Each row is a point on a landscape with many valleys, with its height.
From any point a ball rolls to the lowest of the 2 points nearest to it. It stops when none of these is lower. Distance is the straight distance between rows; heights are no part of it.
Lopoz: [213 109 130 159 104 137 120  94  71 108  71 104  99 123 126 110 129 138
 114 103 118 145 158]  height 33.0
dum: [156 129 119 142 135 133 110 114 107 162  95  82 120 146  91 145 135 166
  95 121 143 145 126]  height 62.0
Voko: [128 170 115 175 106 152  66 134 148  88 179 133  95 175 144  96 104 107
 153 131 112 136 183]  height 58.0
dom: [ 64 121 143 135 104 157 125  97  81 136 103 132 154 180 125 172 136  81
 126 119 100  66 122]  height 52.5
ruda: [ 77 137  88  85 165 114  96 123 137 140  84 129 145 127  77 164 141 118
 117 154  94 111 113]  height 57.7
zibe: [167 140 156 157 134 112  85 108 160  89 170 157 108 134 101 135 100 100
 127 151 129 119 175]  height 39.7
balor: [114 117 113 106 149 117  71 163 155 102 129 126 130 141  98 173 146 122
 144 153 100 122 138]  height 60.8
mabu: [102 162 146 170 133 130 102 120 153 144 208 176 191 147 160 132 116 114
  89 111 118  87 138]  height 39.9
Murik: [ 65 106 128 159 100 173 150 127 158 153 116 166 156 166 146 115 168  98
 124 109  95 112 117]  height 52.4
dek: [126 162 174 158 163 128  96  82 121 135 131 155  98 140 173 152 102 129
 128 141 125  64 141]  height 10.6
feve: [152 146  84  89 109 129 105 177 159 109 161 119 137 106 111 133 107 153
  71 161 202 187 135]  height 29.2
vosiv: [ 95 129 151 106 134 138 146  93 105 115  42 106  87 136  81 126 131 134
 117 158 137 107  80]  height 51.8
siz: [166 122 158 107  77 106 146 157 163  78 159  67 159 109 142 121  97 127
 118 142 144 220 157]  height 29.6
rasul: [156 127 152 138 132 161 128 102 100 115 110 173  97 173 155 107 176 138
 142  88 105  86 130]  height 43.7
gufeg: [111  87 124 127  89 162 204 177 129 148 106 168 109 120 136  72 146 132
 144  99 139 127  83]  height 47.8
Lazas: [117  68 162 161 174 135 106 117 144 161 129 150 150 116 128 158 131 125
 131 163 119 136 113]  height 60.7
navi: [147 127 105  74 167 105 148 133  81 137  49  75  91 102 134 129 153 195
 142 105 143 135 107]  height 12.8
zan: [120 155 106  76 129  96 199 141 102 111  76 103 104  85 157 140 114 201
 119  91 147 139 118]  height 23.5
kema: [125 154  75  55 167 129 170 111 118 172  96  77 140  71 120 169 108 106
 154 136 128 159  88]  height 42.1
gaf: [129 142  77  86 125 103 122 174 176 104 172 144 150 107 143 148 136 128
 117 184 170 150 128]  height 41.7
tedip: [163 113 128 134 128 156  51 135 123 139 139  78 115 146 117 127 120 101
 107 157 135 113 165]  height 50.0
Dilop: [ 80  98 151 159 133 154 133 161  76 119 130 144  83 138 196  90 140 143
 163  88 114 100  87]  height 46.8
mege: [103 144 171  99 146 109  68 110  71 145 173 173 194 199 135 145 117 108
 128 157 129  98 151]  height 57.9
Nom: [203 164 134 101 114 105  89 146 133  50 149  78 118 108 140 141 103 111
  71 187 146 140 138]  height 69.6
Pumez: [ 96 109 122 122 152 125 102 167 203 126 167 145 143 133  86 148 130 126
 158 149 111 165 145]  height 64.1
Detu: [192 142 157 122  95  93 181 105 120 124 110 146 137  94 133 131 112 159
  97  87 144 127 143]  height 29.8
Zat: [102 148 118  50 122 153 203 139 103 156  67  78 131  70 140 138  79 155
 181  86 115 166 113]  height 37.8
bidu: [102 109 118 139 118 146 104 127 131 144 169 137 178 161 138 178 109  87
 134 145 136  90 133]  height 51.9
zeko: [159 135 175 165 146 120  90 111 125 109  79 115  83 125 129 123 136 116
 105 133  78 126 129]  height 26.4
lemes: [181 163 117 135 117 124  87 112 178  77 182 137 100 114 137 132  60  98
 132 171 171 108 167]  height 45.9
tosuz: [126 143  98  64 169 154 201 129  94 162  70 104 110  88 125 136 134  79
 174 129  91 117  71]  height 45.3
vibu: [155 124  94 111 131 132 126 107 171 157 113 119 124 124 130 131 155 176
  90 127 135 179 149]  height 65.7
ziged: [121  92  93 104 185 157 170  94 122 177 122  90 127  91 148 152 108 117
 182 136 139 183  87]  height 37.6
vibo: [ 87 109 152  96 136 168 161 123  78 132  81 137 126 139 128 150 152  97
 125 127  91  65  77]  height 50.4
rutul: [132  92 129 130 147 126 106 158 154 153 152 111 169  94 127 137 141 135
 101 160 118 170 103]  height 57.0
lufod: [109 139 125 159  79  66 180 111 192 162 149 109 175 105 119 102 157 144
  91 135 172 128 122]  height 50.3
dedan: [166 147 136 110  90 110 144 159 194  81 152 102 143 104 139 139 109 104
  57 166 134 142 139]  height 65.9
kegab: [137 168 162 139 130 141  66  94 134  98 197 180 122 190 120 113  77 115
 115 173 140 119 168]  height 32.4
dutil: [154 180 120 166 118  78 145 121 230 130 205 135 123 111 130 106 134 137
 144 116 146 102 175]  height 69.1
zus: [159 125 130 158 104 111 142 101  88 144  93 168 103 103 132  95 122 156
 101 105 145  88 116]  height 17.2
poso: [ 95 128 164 142 144 131 100 114 122 136  82 157 105 145 129 135 133 144
 103 124  92  78 141]  height 19.4
Bas: [114 120 154 128 125 123  64 106  92 143 140 133 158 170 148 145  88  80
 134 150 155  83 170]  height 55.4
Dete: [150  86 121 166 117 153  82 109 147 142 103 108 107 131 148 110 119 110
  87 148 128 157 155]  height 46.0
bel: [ 74 124 149 109 158 127  82  84 121 122  76 111 122 155  74 157 131 103
 131 178 130 105 104]  height 54.9
zafor: [155 128 118 157  82  98 195  98 159 154 136 141 144 118 130 117 126 142
 108  87 163 111 134]  height 40.0
kovag: [134 116 138 146 115 103 121 120 144 103  70 140  97 101 159  87 161 138
 121 113  85 147 147]  height 33.3
diti: [ 83  90 131 154 137 115 150 136 123 140 128 169 124 118 159 120 129 128
 183  92 105 116 104]  height 50.6
Tefi: [155 115 150 120  91 124 164 156 156 125 143  73 188 111  90 130 121 113
 112 126  88 208 135]  height 42.6
Mazaf: [ 62 121 135 127 190 136 125 119  56 131 134 158  93 141 157 112 152 161
 180  97 126 102  82]  height 43.0
pof: [101 133 166  80 125 123 161 133 112 126  73  68 120 112 118 138  84 165
 162 100 110 192 148]  height 43.3
mupa: [111 116 140 104 112 125 183 117  94 118  33  96 107 103  91 133  97 162
 131 125 120 150 103]  height 48.2
gunal: [151 104  92  91 176 109 118 108  56 140  85  83 109 110  99 138 162 149
 170 102 137  79 125]  height 22.0
mis: [111 126 141 135 117 164 158 147 106 121 123 184 119 178 173 106 185  93
 124 103 100  87  96]  height 47.9
tos: [127 106 110 113 149 141 138 100  80 151  86 101 132 121  73 153 137 108
 177 109 127 129 120]  height 29.0
ziman: [179 122 125 170 131 112 152 103  99 132 142 115 123 106 171 133 143 153
 116 110 140 182 106]  height 22.7
nanin: [116 136  86 147 122  99 123  98 173 139 186 146 181 147 118 128 144 110
  99 130 158 150 126]  height 72.8
Gat: [ 78 125 134 100 144 131 107 108  78 143 135 164 181 183 127 148 136  88
 158 117  87  76 155]  height 54.8
Golel: [124 127 108 124 130 129  54 164  97  83 163 131 105 133 126 116  83 103
 147 173 173 129 155]  height 58.1
zevid: [128 106 101  83 127 140 180 160  92 145  64 123  98 100 152 138 126 133
 121 106 142  80  92]  height 37.9
Met: [120  94 134 116 152 120 128 126  94 149  50 146 104 100 134  91 179 156
 144 138  96 141 114]  height 39.6
guk: [ 59 120 108 137 126 148 171 131 170 176  98 161 145 131 110  86 168 135
 143 114 110 138  89]  height 49.4
tase: [ 89 132 130 135 146 127 126  99 129 148 144 211 146 167 118 113 167 138
 155  96 121 112 155]  height 31.8
dimi: [ 72 120 118 104 154 147 135 128 125 170  63 169 138  99 115 107 156 122
 138 109  74 132 112]  height 44.2
Zomeb: [132 127 110  96 148 127  82 188  93  74 157  83 121 104 128 147  89 113
 122 198 191 105 129]  height 56.2
mifam: [133 107 146 156 116  97 139 161 178 139 178  81 200  93 113 119 167 120
 117 142 118 195 110]  height 51.1
guko: [ 65 133 109 106 173 136 132  94  57 131 112 118 119 166 119 125 154 123
 190 117 134  80 104]  height 39.3
kodim: [ 77 172 138 157 108 121 101 120 138 142 168 182 146 202 134 123 124 134
 153  94 110 121 168]  height 21.0
futo: [126 143  93  47 129 147 224 158  98 149  86 112 103  91 139 111 121 172
 155  93 133 129  91]  height 32.1
Vuboz: [ 59 171 132 166 117 131  91 138 171 132 199 135 159 164 136 131 129 127
 114 121  99 127 152]  height 31.6
Bovuf: [125 141 113  99  81 132 150 180 166  95 160  85 162 114  85 117  92 133
 100 161 168 212 130]  height 2.1
mif: [184 118 135 127  80 132 106 110 119 126  89  96 141 118 125 127 108 133
  91 148 123 181 175]  height 40.2
zeg: [134  85 160 115 108 160 194 188 122 154  87 111 125 100 140  65 137 175
 130  73 127 168 102]  height 53.5
ludul: [135 175 127 166 102  85 129  87 170 119 177 168 124 144 130 112 140 128
 117 117 124 124 140]  height 72.9
Mela: [145 141  90 137 132 144  36 164 141 116 182 109 107 148 137 111 133 119
 139 146 141 110 175]  height 53.8
duf: [118 118 140 185 118  90 148 133 154 142 191 153 133 146  92 126 137 134
 194  66 125 141 148]  height 32.8
govan: [131 161 115  92 126 148  97 215 147  58 167 131 132 104 107 135 113 125
 121 190 167 132 134]  height 50.5
resar: [153 135 121 128  84 118 144 133 134  70 132  87 133 122 134 160 126  99
  69 133  86 152 124]  height 62.1
por: [163 124 137 213 144 112 149  86 119 117 173 166 113 120 163  89 159 148
 126  98 149 144 108]  height 9.8
vipa: [103  71 115 107 110 173 177 190 104 143  96 148  71 135 159  96 112 117
 150 105 140  80  94]  height 42.5
zaku: [109 169 143 168 149  96  79  94 138 134 193 179 114 137 155 132  65 127
 113 147 157  96 153]  height 22.1
gasos: [156 125 153 122 115 117 104 123 128  89 103  76 103 139  91 152  63 107
 119 173 158 141 161]  height 74.3
tunir: [143 149 134 145 114 124  87 159 147 116 209 163 168 138 131 168 108  94
 108 153 135  96 131]  height 46.9
febuv: [143 154 171 120 178 132  96  97 110 149 137 189 120 192 141 130 164 148
 150 106 103  80 160]  height 39.0
kide: [120 108 160 218 137 113 162 134 122 155 185 159 135 124 142 104 173 158
 171  69 131 132 108]  height 22.6
tigog: [150 119 134 136 108 164 156 151 126 162  66 117 131 119 100 108 137 168
 109  97 113 170 132]  height 58.2
sovaz: [161 130 139 156 105 100 116 152 170  98 186 118 147 116 105 146 152  99
 108 121  95 158 118]  height 57.8
Tonab: [109 123  90  88 181 159 101  89  93 133 124 106 132 156  79 156 150 100
 214 117 124  97 132]  height 34.7
Riz: [163 146  96 154  93 109 105 154 207  98 184 119 125 127 130 101 124 124
 126 142 161 149 166]  height 64.6
Sopod: [113 118 104  87 127 158 200 143 106 112 107 129 130 120 100 151 142  96
 154 103  95 111  77]  height 48.0
Raz: [180 137 155 135 138 138  66 140 130  51 152  92  88 151 100 131  91 101
  99 213 163 115 140]  height 72.0
seno: [135  93 106 143 152 135 178 118  89 151 124  97 125  88 139 137 118 153
 138 103 118 208  77]  height 31.7
Sev: [120 126  83 127 135 119 129 112 152 152 136 148 129 130 127 168 161 143
 114 130 135 119 128]  height 69.0
zep: [204 115 158 173 116 138 140  86  67 136  86 142  79  98 164  86 118 115
  99 107 114  97 116]  height 26.2
seleb: [150 139 118 136  85 102 136 154 205 154 165  91 172 108 131 113 132 170
  95 139 165 156 156]  height 58.5
peb: [175 137 150 139 129 128 145  93 145 132 107 157 101 124 168 133 123 144
  84 136 138  72 125]  height 20.4

Call two points neighbours if one is among the 2 nearest of the other. Go from one point of each pair to the other, from neighbour to neighbour, staying as low as possible. Name the highest point that can't be avoided.
Bovuf and kodim | Golel
dek and kodim | Murik
dek and zus | peb

Two balls start at each pair of points below. Name the first point that both come to, or write -.
ludul and Sev | -
mege and bel | -
nanin and dedan | -
Nom and Mela | -
